Points, in no order, along strands that fork, close into loops and pass close to each other.
Two points are linked if the straight distance between their rows is under 42.5. Some points are linked to none.
Q_966: [ -9   0   8   2  11  -5  -7  23   8   9   9  -1   4 -12  10  24 -14  -4
   2  -5  -8   6 -13  10  -5  -4  -9   4   6]
Q_731: [  2  -1 -34 -11  -7  -6  -9 -20   9  12  -2   6   3   5   6 -20  12 -13
  -6  -2  -8 -12 -15 -20   1   1  12  -1   0]
Q_900: [ -3  -3  15   5  -8  -8 -15  10  -7  -5   6   2 -12  -6 -14   0   1  -4
  10   3   3  -7   0  10   7   0 -10  -3 -16]
Q_914: [ -4  -6 -16  -3   6   2   9  -1 -17 -19  -5   4  -8 -10   3   2  19  19
  -9  -6  11 -14  10  -2   0   0 -11   9  15]
Q_357: [ -5  -8  14  -2  -4 -18   0   7 -11   3   0  -9   7 -12  14  -3   1  -4
  12   2 -18 -10 -13   3  10   3  -4   1   9]
Q_561: [  9  15 -25   0 -10  16   9 -19  19   4  -1  -5   0  13  -7  21  14  -6
  -8   0   7  20  16  13  -3  -8  16  -6  -5]
Q_470: [ -1   5  -7  -5 -19 -14  -4 -30  -2   6 -10  -6  -3   8  -3 -13  19 -23
  -3  -1  -5  -6  -3   6  14  11   0  -5  -9]
Q_21: [ -6   0  13 -10  31   7   4  16   4   1  -4   7   2  -4   3  -1  -1  -4
  11   2   7   6   9  -4  -6   5  -7  -3   0]
Q_348: [ 11   0  22  16  -6   6  -2   6   7   2   8   4  -8  13 -15  -8   2  -1
   4  13   0   4   5  -1   6   3  16 -10 -29]
Q_956: [ -6  -3 -10  -9 -12 -20  -2 -16  -8   5  -7 -12   0   4   2 -11   6 -16
  -1 -14  -3 -13   0   1  11   8 -11   2   7]
Q_543: [ -4   2 -12  -4   9   9  18  -9  -7  -4 -12  13   4 -14  14   0  -3  26
 -23   9   3   5   7  -5 -15  -1  14   5   6]
Q_574: [ -4   1  12  -3   4  -1  21 -18 -15  -8 -25   1  -4 -19  17  -3  -4  22
  -4  18  -3 -14   3  21  -4  -9 -10   6   8]
Q_890: [  1  -1   0  -1  25   0  19   4 -18  -6 -23  10  -9  -4   4  -6  -9  24
 -17  -2  20 -11  -1   1  -6   5 -20  10  27]
Q_873: [ -7 -11 -10   0   3  -7  -6 -27  -6  -6 -17  -5  -8  -6  10   1   0   8
  11  -1 -13 -17  -1   0   6   7 -21   7  12]
Q_540: [ -2  -8   1 -11   3  -1   6  15 -21   1  -3   4   8 -13  -4  18  -6   7
 -28  -5   5   9   3   4 -23  -2   1  10  23]
Q_208: [  3  -4  -9 -12  -2   9  -4  13   3  -5  10  -9   7   1  -8  31   7 -10
  -5 -15  -2  17  10   1 -10  -6   4   0   5]
Q_156: [ 11  -2  -7  -3  -3  -1 -14 -23  -1  -1  -1  -6   8  11   9 -25   9 -24
   6   6   2 -16 -11 -15   8   7  12  -4 -10]
Q_257: [  1  -4  12   6  -7 -11 -11 -16  -4   2  -5 -15 -10   3   0  -8   7 -13
  17   5 -17 -16  -4  10  10   8  -9   0  -5]
Q_631: [  6 -11  -6 -11   8  22   4   5  13 -13   4  11   7  15  -3   8  10  18
   4  -4   6  18  14 -25  -3  -1   8  -6  -8]
Q_663: [ -3  14  10   8   8   7   4   1  12   3  -3  15  -9   6 -12 -15  11  -4
  10  11  17   5  13   5   8   4  -1 -14 -22]
Q_16: [  8   1 -21   8 -12   5  -3  -9  23   4   6   0   0  18   7 -19   1   4
   6  -5  -5   3 -12 -23   7   6  24   3  -5]
Q_38: [ -2  -1  12   5  -1   1  -4  16  -5 -12   7  10  -4  -1 -20   0   3  -2
   6  -6  19  -5  15  -3   2  -2 -14  -6  -6]
Q_523: [ -7  -2  14 -10   7  -7  17  16 -17 -12  -6   7   2 -22  12   8  -6  14
  -8   6   5  -1  -5  15  -2  -5 -10  11  12]
Q_434: [  8  -2  15  22 -15  11  -1  -1  16   1   8  -3  17  15  -8   4  -9   1
  10   0 -12  -2   1 -29   0   7  13 -15  -5]
Q_469: [ 12   6  -7   5 -16  -2   2  -5  10   5  -1  -3  -9  13  -7 -11   5   0
   0  -4   0  21   1  -2   7   8  26   0 -23]
Q_529: [ -4   5   0  -3   3  -9   1   2  -2  18   4  -7  -2  -1  -8   1 -10 -12
 -14  -4  -2   9   9   9 -12   8  14   4  -5]
Q_967: [  0   6 -13   3   2  -4  -1 -13   4  16  -1 -11   8   3   8 -24 -11  -8
  -5  -2 -10   4  -5 -13  -9   9  20   2   0]
Q_923: [ -2  19  -2 -10  23  14   4 -10  17 -11   1   3  -7  21  -3  16   7 -10
   2 -10  19   6  17   9  -1  -1 -28  -7  -1]
Q_839: [  0  10  20  16 -24  -8  10   2   4   3   9   7   4   4 -26   1   4  -3
   0   7   6  -6   8   7   9   3  -3 -12 -17]
Q_867: [ -3  -6  -2   8   9  -5  -7 -10   1  -1 -17   2 -15  -9  -3  -8   8  14
  22   0  -8 -19   1  -2   4   3 -16  -5  -1]
Q_423: [  1  13   2   8 -10   8  -4  11   8 -10  22  -3   5   1 -14  12   0  -7
   0  -5   4  13  11   6  -3  -1   2  -1 -12]
Q_275: [ -7   4  24   9 -10  13  -7  18  20   5  25   8   5  17 -17  20  -4  -5
  -1  12  -2   7  -5   0  -2  -2  -6 -13 -20]
Q_89: [  2  -3 -21   7  -7   4  -4  -3 -12 -14   5  -5  -9  -6  -8   1  18   5
  -6 -11  10 -11  15  -4  -3  -3   1   3   8]
Q_884: [  3   2  21  15 -19  13  -2   8  14   4  16  -3  10  22 -19  13 -17  -2
   3   8  -6   8   0 -13  -5   3   7 -11 -16]
Q_190: [ -3  -2   1  -9 -24 -17 -13  -6  -8   6   5  -4 -12  -3  -8   5   6 -20
  -6   2   0  -2  -8  21   7  -1   0   7 -12]
Q_265: [-10   5  -6   5   7  -6   5   1  -4   6  -5  -8   9 -14   9   3 -13   0
   2  -7  -5   0   3  -3 -11  10   3   3  18]
Q_863: [ -5  -5  17  -4   2  15 -14  26  13  -4  22  14   6   8 -10  10  -1  -3
   0   5   4  17  -3  -9  -2  -9  -8  -8 -19]
Q_535: [  2  -7   1  -5  -2   6  10  -2  -4 -18 -13  12   1 -14  10  -1   3  26
   5  11   1   8   2 -13   0   2  15  -2 -10]
Q_700: [ -7  11   3  23   2  17  -3   1  17   0   7   0   4  10  -7   3  -3   6
  14   0   1   5  16  -5   0   3  -3 -18 -11]
Q_36: [  2  12  -7  13  35  11   1  -3  15   2  -6   4  -6  -2   6  13  -4   3
   3 -11   2   0  13   2  -9  -2 -15  -5   1]
Q_864: [ 15   2   9  10  -4  12   3   2  23   1   5   2  -7  28  -9  -1   2   5
   3  -2  -1  18   4  -9   5  10  20  -5 -25]
Q_331: [ -9  -6  -5  -6 -25 -13 -23  -6   5  13  11   0  -7  -2   0   0  12 -24
 -12   6  -2  -8 -31   8   9  -4   1   3 -11]
Q_404: [-10   8   8   3  -1 -17   6  16  -2  13   5  -4 -11   1   0  -1  -6  -8
  -5  -4   4   4  -1  27  13  -2  -8   2  -8]
Q_651: [ -1  -8 -13 -17  -2  -1  -8 -34  -7  -8 -15   2  19   0  21 -16   6  -9
   4   9  -9 -10 -14 -19   3   7  -7   2   4]
Q_749: [ -3  -6  -4 -14   9   1  -1  21  -7   6   9  -2   2  -7  -6  19  -2  -5
 -20  -8   2  13   7   6 -18  -7   2   9   7]
Q_279: [ -3  11 -21  -1  -3  -4  10 -10  10  12  -1   2  -9   1 -11  -2  15  -3
  -6  -4   5   0  12  10   0   6  13  -1 -10]
Q_910: [ -2  -6   6  -3  -2  -9  -5 -19 -21  -9  -3 -16   9  -9  19  -5 -11  -6
   2   4 -16 -10  -5  10   2  -5 -22  15  18]
Q_875: [  7  -5   0 -16   8  22  -5  12   6 -13  12   4   4  15 -11  12   8  -5
  -1  -6  12  23  18 -11  -8 -10   1  -5 -10]
Q_139: [ -4  11  -7  -9  31  24   3  -2  11 -12   2  10  -3  10   5   4   8 -13
  -4  -8  21   6  15  -9  -6  -1 -20   0  15]
Q_987: [ -3  -1  20  13  12   6   7  21   6  -1  -3   3   4   2  -5  -2   2  11
  27  -2   6  -7   9  -2   9  -3 -17 -14   5]
Q_847: [ -7   2 -10 -12  23   6  10   7  -9   3  -6   6  -2   0 -11  -7   3   8
 -21  -7  15   2  16  -1 -20   4  -8   6  16]
Q_742: [ -8  -8   2  13  -5  -4   4  -8  -3  -2  -7   1   7 -10  17  -6  11  13
  17   6 -11 -16  -1 -12  12   3   1 -11   8]
Q_375: [  8  -6  -4 -20 -21  -8 -20  -5 -10  -3  10  -9   9   5   2 -15   5 -30
  -3   2  -2   1 -20  -5   5  -4   9   6  -9]
Q_328: [ 10 -15  -6  -2 -12   2  -1  -9  -1 -18  -1   6   0  -1   2  -7   2  26
  11   4  -4   3  -1 -23   2   4  17   8  -7]
Q_985: [-11  -6   4  -3   2 -15  -6  15  -6  10  10   0   5 -21  12   8 -13   1
  -9   1  -8  -3 -20   7  -6  -7  -5  10  11]
Q_741: [  1   1   5  -6   0 -13  -6 -17 -10  15   0 -13  11   1   6 -27 -11 -19
  -7   7 -12  -7  -9  -4  -9   9  10   4   2]
Q_466: [ -5  -7  -6 -11  -5 -21   4  -3 -16   2  -6 -14  -9   3  -3  -2  -9   0
  -6 -16   1 -11   1  12   8   6 -15  11  15]
Q_28: [  0  16  21   5  10   2   4  24  17   6   6   7  -6   5  -6   7  -8 -10
  12   1  15  10  -6  26  14 -12 -21  -4  -9]
Q_930: [  0  10   2  13  22  22  15  -2   9 -15  -9   9   9 -14  21  18   1  20
   7   7   0   4   8  -1  -7  -7  -5  -5   8]
Q_739: [  1  -3  17   8   6  -2   0  21   1   0   2  -2  10 -22  11  18  -5   3
  16   0 -12   4  -8   5  -1  -9  -3  -2   6]
Q_246: [ -8   6 -16  17  17  -3   9   2  19  15  -5   1  -6  -2  12   5  -6   9
  11 -13  -5 -15  -1   1   8   0 -10  -4  14]
Q_289: [  1  -8 -28 -13  -6   1   1 -10 -13   4  -8 -12   2  -4  -6  -6   6   3
 -15  -6  -2  -3   7  -7 -17  -3  15   7  20]
Q_559: [  0   0   5  -8  22   0  15  27 -12  -2   0   0  -3   5   1  12 -16   5
 -19 -15  17   4   0   9  -2  -2 -18  13  21]
Q_155: [ -2  -9  13  -8   4  -5   6 -20 -20 -13 -11  -6   3 -16  16   2  -6  13
  -1  16 -18  -7   1  16  -4  -4 -18  15   8]
Q_65: [  2  12 -16  13  19  13  -5  -3  27  -1   6  19  -7   1  -4  14   4   5
   1  -8   0  -3  11  -5  -4  -4 -11 -10  -9]
Q_360: [ -5 -11  -5 -12 -15  -3  -7 -18 -22 -16 -12  -4   4 -14  13   2  -4   1
   4   9  -5   0  -6  -7  -2   8   7   8   9]
Q_148: [ -8 -11  -5 -10  -4   0  -8   6 -22 -14  -3  -2  -6 -13   2   3  -3  10
   1   5   2   8   0  -4  -9   5   9  10   3]
Q_222: [ -5  13   0   2  31   6  10  14   0   0 -10   1 -13   4   1 -13 -11  -1
   3  -7  24  -1   7   9   2   0 -20   4  11]
Q_970: [ 10  -3  10  21 -12   5  -5  -7  10   2   3  -2  14  11   1 -15   5  -8
  10   4 -12 -14  -9 -30   9   7  18 -17  -1]
Q_78: [  3 -11  11 -15  17 -10  15   6 -24 -10 -17   2 -10   0   0   0 -20  20
 -11   0  12 -12  -5  10   2   0 -20  16  22]
Q_754: [ -8  -3  21   7  13  -1  -3  24   1  12   9  -4  -4   1   5  -3   4  -4
   6   6 -13   3  -2   8   3  -1   1  -8 -13]
Q_880: [  5   4  -3  11   9   4  12  -8   1   4 -16  -1  14 -25  20  -3  -1  15
  11   7 -17   1  -3  -6  -8  -8  12  -4  10]
Q_904: [ -2  10   1  19 -18  -8   4 -11  10   2   2   8  -2   2 -22  -9  11   5
   5  -3   1 -14  10  -2  10   7  -7 -15 -14]
Q_798: [  1   8   2   6  33  12  15  -1   6  -6 -10   1   3  -4  18  24  -9  14
   0  -5   2  -2   9   3 -10   0 -16   2  19]
Q_173: [ 14 -13  -3  13 -16   4  -1  -8  13  -6  -1   4   6  11  12 -16  -3  18
  16   2  -4  -3 -12 -31   9   5  23   3   1]
Q_294: [  1   1   0 -14   4  19 -11  15   7 -11  19  -1  -1  11 -10  31   7 -11
  -6  -6   9  17  10   8 -10 -13 -10  -1  -6]
Q_509: [  0 -15  21   2  -8   4  -3   9 -13 -16  -5  10   3 -14   5   1   1  20
  14  17  -4   4  -1  -8   4  -4   6  -8  -9]
Q_403: [  0  -5   8  -2  -5 -16  17 -10 -20  -2 -15   4   8  -7   0   0 -19  22
 -20  -4   5 -14  -2   7  -7   6  -9   8  36]
Q_240: [ -7 -14  13 -13   3 -21   6   5 -13   5  -7 -11  -6   3   8  -2  -8   8
   5  -3 -12 -12  -9  11  13   5 -17   9   9]
Q_785: [ -2  -1   8   3   2 -13   3  -8  -7  12 -16 -18   9  -6  13 -19   5  -2
  20   1 -22 -14 -13   2   6   0  -9  -4  17]
Q_313: [ -3  12  -8  -6  33  16  12   8   0   0  -4   4  -6  11  -2   0   0  -7
 -17 -11  26   4  13   2 -11   2 -19   7  21]
Q_353: [ -3  -1 -20   3  16   5   2  -5  12  10  -4   6   1  -2   9   1  -4  13
  -6  -6 -11   9   4 -17 -10   6  12  -2  -2]
Q_524: [ -4  15   6  -5  18  -1  13  12   6  11   1  -3  -9  15  -5  16 -19  -9
 -11 -10  17   9   7  28   1   0 -14   5   3]
Q_307: [ -2  -1 -43  -8  -1   1   1  -6   3  11  -4   4  -6  -6  -8  -2  11   7
 -19  -7  -6  -9   2  -5 -18  -7   8   5  19]
Q_891: [ -3  -2   7   0   2 -15   3   5 -17   7  -5  -1   2  -5 -12  -1 -22  12
 -17 -11   5  -8   1   9 -15   8 -11   9  28]
Q_534: [  3  -8  13   4 -28  -3 -20  -2  -8  -7  16   4 -10   3 -22   1  -1  -4
  -2  11   1  -4  -2   5   4  -7  -2   1 -24]
Q_310: [  2   9  17   0  -4   2   1   8   3   0  10  15  -6   5 -15  -4  10  -7
   0  16  13  13   6  12   7   0  10  -5 -29]
Q_56: [  0   6  15  -3  26   5   7  30   9   5   1  -4  -5  10   4   4 -19  -4
  13  -7  12   7  -5  16  12 -12 -22  -1   5]
Q_787: [ -2  -3  30  20  -7   1  -2  23   2   7   6   0   8   2 -14   3  -1   4
  19   3  -7 -10   1  -3   4  -4 -11 -16  -2]
Q_548: [  3 -13  -1 -17 -10  -4  -2   5  -9   3   3  -3  20  -1  18  -1  -3 -16
  -6   0  -4   9 -14 -18   0   2  25   4   5]
Q_886: [ 16   4   0 -10 -22  -5  -6   0   3   3   8  -9   7  15   0 -18   5 -28
  -6   0   0  11 -20  -5   8   3  27   5 -12]
Q_131: [ 19  -1 -23 -12 -20   2   0  -3   8   6  -4 -16   1  11  -6 -10   1 -15
  -1  -9   5  15  -2  -6  -3  -4  31   9   0]
Q_314: [ 18   9 -23  -2 -23  11   8 -12  18   7  -3 -11   3  19  -3   4   5 -12
  -2  -4   9  26   6   4   3  -7  31   1  -4]
Q_472: [ 19  -2 -16 -10 -17  -4  -2 -13   9   2  -1 -10   1  21   2 -28   8 -10
   1  -6   0   4 -12 -16   6   5  25  10  -7]
Q_215: [ 12   5   7   2 -43  -7   0  -6  -1   3  13   9  12   5 -13   5  12 -18
  -6  18   9  10 -16   7  14  -4  25  -2 -11]
Q_866: [ 10  -6   3  -4 -38  -7 -15  -6  -4   0  11  -1  -8   6 -16   1   7 -16
  -2   8   2   4 -11   6   9  -3  19   3 -18]
Q_127: [ -7  -5   4  12  14  -4  14   4   4  11  -9  -6   4  -7  18   0   2  11
  19   0  -8 -15   1  -1   9   2   1  -5  15]
Q_655: [  2 -10   7 -14  -9  -7 -12   3 -12  -3   6  -5  18   3  17 -14   5 -24
   1   9  -7  -5 -24 -16   6   5  13  -1   0]
Q_104: [  2   8 -10   8  -4   5   2   3   3 -10   5   7  -9   0 -22   0  15   3
  -1 -11  21  -6  21   1   2  -2  -6  -4  -6]
Q_874: [ -5   7  19   6 -22 -11   8  17   8   7  13  12  -2   8 -16  13  11  -8
   0   2  11   2  -2  21  20   1  -5  -8 -14]
Q_164: [ -4  -5  -3 -14  18  15  13   1   6 -11  -1  10  11   0  13  14   8  15
  -3   1   1  16  15 -13  -6   2   6  -3  -4]
Q_587: [  4   0 -13   3   0   4  -2   1   6  -2   5  -6  -2   3   0  -8  -1   8
   0  -9  -5  17   8 -12  -3   5  17   1 -12]
Q_22: [  3   1 -17  -2  22  24  -5  -4  21 -12   8  26  -1   6   0  17  10  10
  -4  -4   5   3  10 -20  -8  -8 -10  -9  -3]
Q_487: [  2   7 -12  15  10  14  10  -5  11 -11  -5  15   7 -23  19   4   2  25
   5   9  -8   0  -1 -10  -5  -9   7  -4   5]
Q_115: [  6 -10  -9 -25   3   0 -14 -24 -13  -2  -9  -7  16  16  12 -20   6 -22
   0   8   2 -13 -14 -16  -1  10   3   2  -4]
Q_724: [  4   2   6   6  12 -13   8  13 -12   2 -15 -12  -4 -12   3  -1 -20  10
   9 -11  -2  -6  -7  12   1  -3 -14   7  20]
Q_829: [ -5 -13  14  18 -10   3  -1  -2  -4  -2  -4   4   5   1  -3 -10   9  21
  16  11 -13 -13   2 -21   6   4   0 -19  -3]
Q_492: [  1  10  -2   5 -26 -13   4 -18   4   0   0   2  -1   3 -15  -9  22  -7
   0   1  -1  -3   3   6  15  10   5  -9 -14]
Q_809: [  5  -7  11  11 -28  -2 -18 -19  -5  -3   1  -6  -4  11 -12  -9   0 -13
  12  11  -4 -13  -2  -9   9   9   8  -8 -12]
Q_168: [ 13  -5  17  10 -38   0  -9 -14  -1  -5   2  -4  -2  29 -17 -17   2 -14
  -3  11  -6  -6 -17 -14  12   9  18  -4 -13]
Q_319: [  0 -12  13   2   9  -5  -3   1 -15  -9 -16  -5 -10 -12   4   1   0  13
  25   4  -3 -15   2   8   5  -2 -16   3   7]
Q_971: [ -9  -1 -18   1  24   6   9  -6   8  14  -4  21   4  -7  12   3  -8  24
 -19   5  -9   2   4 -11 -17  -1   3  -1   9]
Q_133: [ 15  -1   8  15 -40   1   3  -8   6   6   2   2   3  23 -19  -5  -5  -5
  -2   6   9   6  -4 -12  10   5  26  -5 -17]
Q_859: [ -2  -9 -32  -2   3   0  -5  -8   4   6  -3  17  -8  -7  11  -3   2  18
  -8   1 -11  -1  -8 -19  -3  -3  14   3   1]
Q_292: [  2  -2  12   8  -2  -3 -10  -3  -8  10 -11 -15   8  -1  15 -21   6 -16
  18   9 -19  -7 -18  -9   3   4  11 -10   6]
Q_209: [ -3  -5   2   0  -8   5 -17  21  12   1  28  12  -5  -4 -15   6   5  -1
  -9   4   9   5  -9   3   0 -14   1   1 -22]
Q_646: [  1 -12   9  -3   1   0  -9  17   7   5  17  -1   5  -4   9  17  -5  -6
   1   4 -14   8 -13  -7  -2   2  19   5  -7]
Q_939: [ -2  14  23  -4   3  14  -3   5  18  -5  21   8   3  18 -12  18   2 -13
   3   9  10  13   7  14   0  -4 -15 -10 -21]
Q_459: [ -2  -6   2 -13  14  -9   1  25 -16  -3   3   1 -14  -1  -4   1  -6  -1
 -14 -13  17  -3  -2  15   5  -9 -20  14   8]
Q_840: [ -6  19   1  -4  12   6   8   1  12   0  10  -7  -3  15  -2  22  -2 -10
  -2  -7  10  11  15  23  -2   3 -12   0  -5]
Q_248: [  0   3  -2   8  17   9  -7   2  11  -1  -6  14 -10  -2  -9 -17   7   7
  12   2   6   1   9 -14  -1   1  -2 -13 -17]
Q_384: [  5   5   6   3  -8 -12  -5   0  -2  13  -1  -6  -8   1  -2  -7  -3 -13
  -8   3 -10  17  -6   9   2   7  21   0 -22]
Q_298: [  1   0  -3   8  16   7   0   4 -10 -23  -4  12  -9 -12  -3  -7  11  16
   4  -3  16 -14  10  -7   1  -1 -19   2   7]
Q_553: [ -7  -4  12  11 -19  -5 -11  15   1   4  27  -3   2   5  -1  -3   7  -9
  -4   4  -9  -2  -6  -1  10  -2   8  -5 -13]
Q_7: [  6  -9   9 -13  18  -6   1   7 -18 -13 -14  -8 -20   2  -2  -3 -20  11
   5  -3   6  -8  -9  16  10  -5 -31  15  10]
Q_653: [ -1  -3 -21  -6   4  -7  -4 -23   1  16  -8   4  12   0  12 -24  -7  -3
  -9   4  -9 -10 -13 -22  -9   6  14   0   9]
Q_637: [ -2  17   3  13  13  -5   7   2  10  16  -5 -16   5  -6   5   2 -16 -10
   9 -10  -9   0   3  12  -6   5  -3  -1  10]
Q_627: [ 10  -5 -32  -1  -5   9   0  -8  16   7   5  -4   5   7   2   5  14  -5
  -8 -15  -4   4  10 -17  -1  -8  21  -5   2]
Q_989: [  5   2   7   4   6 -13  24   1 -14  -2 -19  -7   5 -17  14   1 -21  18
  -3  -4  -1 -12  -7  10   2  -4  -7   9  31]
Q_925: [  7  -7  14  -1  11  -6   1  21 -11  -8  -7  -8 -11  -5   0  -2 -11  14
  22  -4   4 -10 -11  15  14 -14 -22   6   9]
Q_996: [ -4 -14  -9 -16  -3   0   2  -2 -28  -4 -12  -2   0  -9  -6   1  -2  14
 -20   3   1   6   6  -2 -21   2   7  11  16]
Q_981: [-11   7   6  -2  11   5 -10  19  21   6  23   3  -2  -1   1  25  -5  -8
  -1   0   2   6  -9  15  -4  -6 -13   3  -8]
Q_264: [ -9  -4  -6  -3  -3 -10   8 -14 -14  -1 -20   1   9 -20  16  -2  -8   8
  -4   0  -3  -5  -2  -6  -6   7   4   1  20]
Q_382: [-12   7  -5   2   8  -5   4   6  -4  -5   9  -8  -6  -5  -1 -14   5   6
   3  -4   1  -4  13   8   0   4  -7   5  -2]
Q_269: [  3   6  11   4  28  10  11  19  13  -1  -7   2  -5  10   1  -7  -8   0
  22 -10  18  -1   6   3  15  -8 -22  -8   9]
Q_83: [-11  -6 -11  -9  -6  -7 -18  13  -9   8  14  -1 -14 -11  -7   3   1  -4
 -20  -1   4   5 -11  14  -9 -13  -3  11  -7]
Q_830: [ -1  12  -7  -9 -14 -13   6   0  -7  16   4  -3  -2  -6 -13   6  -1 -15
 -20   0   5  13   3  26  -8  -3  11   9  -3]
Q_794: [  8  13 -21  -4   8  16  -1 -16  17  -7   6  -6  -3  13  -6  23  10  -3
  -9 -13  -1  12  17   2 -12  -2  -1  -4  -7]
Q_549: [ -1  14  -3  -5 -19  -6   2   4   9  14  11   4   3  -3  -5  17   6 -18
 -13   6   0  24 -11  21   2  -1  18   3 -13]
Q_521: [  5  -3 -18  15  -1   0 -11 -11  -1 -10   3   5  -7 -11  -1  -4   6  10
   4  -6   0 -13   8 -15   1   0   4  -2  -2]
Q_414: [ -3  -8 -15  -9  -7  -7 -12 -33  -5  -8  -9  -6   7   0  12  -7   8 -13
   5  -6 -10 -14  -1  -9   9   7 -18   3   9]
Q_762: [ -2 -15  24   5  -2   5  -6   9 -11 -10  -2  10   1  -4 -12  -6   2  14
  20  15   4 -12   7 -14   1  -3 -10 -11  -6]
Q_993: [ -1  17 -10  16  16   4   2 -15  18  13  -1  -8   0   1  10  11  -9  -9
   3  -9  -8   2  10   6  -7   5   0  -7   0]
Q_436: [  0 -10   1 -18   7 -12  -2   2 -19  -5  -3  -8 -22   6 -10   3 -10   1
 -11  -9   7 -10   0  21   5  -1 -26  20   5]
Q_50: [  3   2  15  13  16  16   3  15  -4 -10  -8   2   9 -17  10  11  -2  14
  21   5  -1   9   7   1  -7 -11  -4  -7   6]
Q_381: [  4  -6  23  11 -31  -3 -22 -13  -5  -2   5  -2  -9   8 -16   0   0 -13
   7  17 -14  -8 -11   8  10   2  -7  -4 -19]
Q_618: [ -3  -9 -22   5   0  -2  -6 -19  -7  -9  -9  13  -7 -18  15  -2   5  19
  -2   4  -9 -10  -3 -13   0  -3   1   1   3]
Q_792: [ -5   3  -5   1   3   3  18 -22  -7  -4 -24  13  -6 -23  18  -4  -4  24
 -18  18  -2 -12   1   7 -10  -7   6   1   2]
Q_781: [ -3   0  15  15  -6   6  -7  13   2   7   5 -12  10  -1  10  -5   1  -7
  21   9 -19   3 -12  -8   3   4  17 -10   3]
Q_804: [ -6  -1 -15 -14 -21  -5  -8   5  -9   1   6 -14   3  -4  -9  -2   7 -16
   2  -6   0   4  -1   1  -3   4  13   4   6]
Q_824: [ -6   4  10  -6 -11 -11  19  -8 -13   1 -17   2  20 -23  22   2 -17  -2
 -11   7  -2  -3  -6   6  -4   0   8  -1  19]
Q_783: [  1  -7  -7 -11  -4   8 -14  22  -1   2  18   1 -12   0 -13   6   4  -6
 -10   2  11  15  -1   8  -7 -16  14   9 -16]
Q_81: [ -5   7 -26  -4  17  -2   6  -4   0   6  -4  10  -8  -7 -12  -7   4  16
 -20  -8   2  -9   6  -2 -18   3  -7   9  12]
Q_453: [ -2   6   0  -1  25  -5   9   1   0   3 -11  -3 -19   4  -3 -22  -3   9
  10  -2  11 -15   5  15   9  -2 -21   4   0]
Q_45: [  3  -8 -13  -8  -2  -3   4  -2   0   7   4  -8  17   0  11   3   6 -14
  -8 -14  -7   8   7 -17  -1   1  19  -3   6]
Q_659: [  5  14   4   4 -32   3  -1   0  14   3  15   2  12   8  -9  14   4 -18
  -2   6   2  24  -8   8   8   2  19  -5 -13]
Q_387: [ -6  10  17  -4  16   9  -8   7  14  -2  17  -6  -1  13   2  21  -5 -10
   9   4  -4  11   3  16  -5  -2 -17  -6 -13]
Q_972: [ -4  -1   0  -8  -3 -13  -7 -25 -17   2   1 -14  10  -4   3 -17 -13  -8
 -11   1 -13 -10   0   4 -12   5 -12  13  15]

A fork is a point with three links, a tip a point with one. Leave the first point through the second and follow the links. Name the first fork or tip that comes.
Q_127; Q_742 -> Q_472
Q_731; Q_653 -> Q_353
Q_971; Q_543 -> Q_731

Name the points in between on the shortest way along the links from the first point to the second, in order.
Q_794; Q_127 -> Q_561, Q_314, Q_131, Q_472, Q_16, Q_173, Q_328, Q_535, Q_509, Q_762, Q_829, Q_742
Q_631; Q_313 -> Q_875, Q_294, Q_208, Q_749, Q_540, Q_996, Q_289, Q_307, Q_81, Q_847
Q_164; Q_36 -> Q_631, Q_875, Q_294, Q_208, Q_749, Q_540, Q_996, Q_148, Q_360, Q_264, Q_265, Q_637, Q_993
Q_792; Q_215 -> Q_543, Q_971, Q_353, Q_587, Q_469, Q_384, Q_529, Q_830, Q_549, Q_659
Q_859; Q_331 -> Q_618, Q_521, Q_89, Q_104, Q_38, Q_900, Q_534, Q_866, Q_190
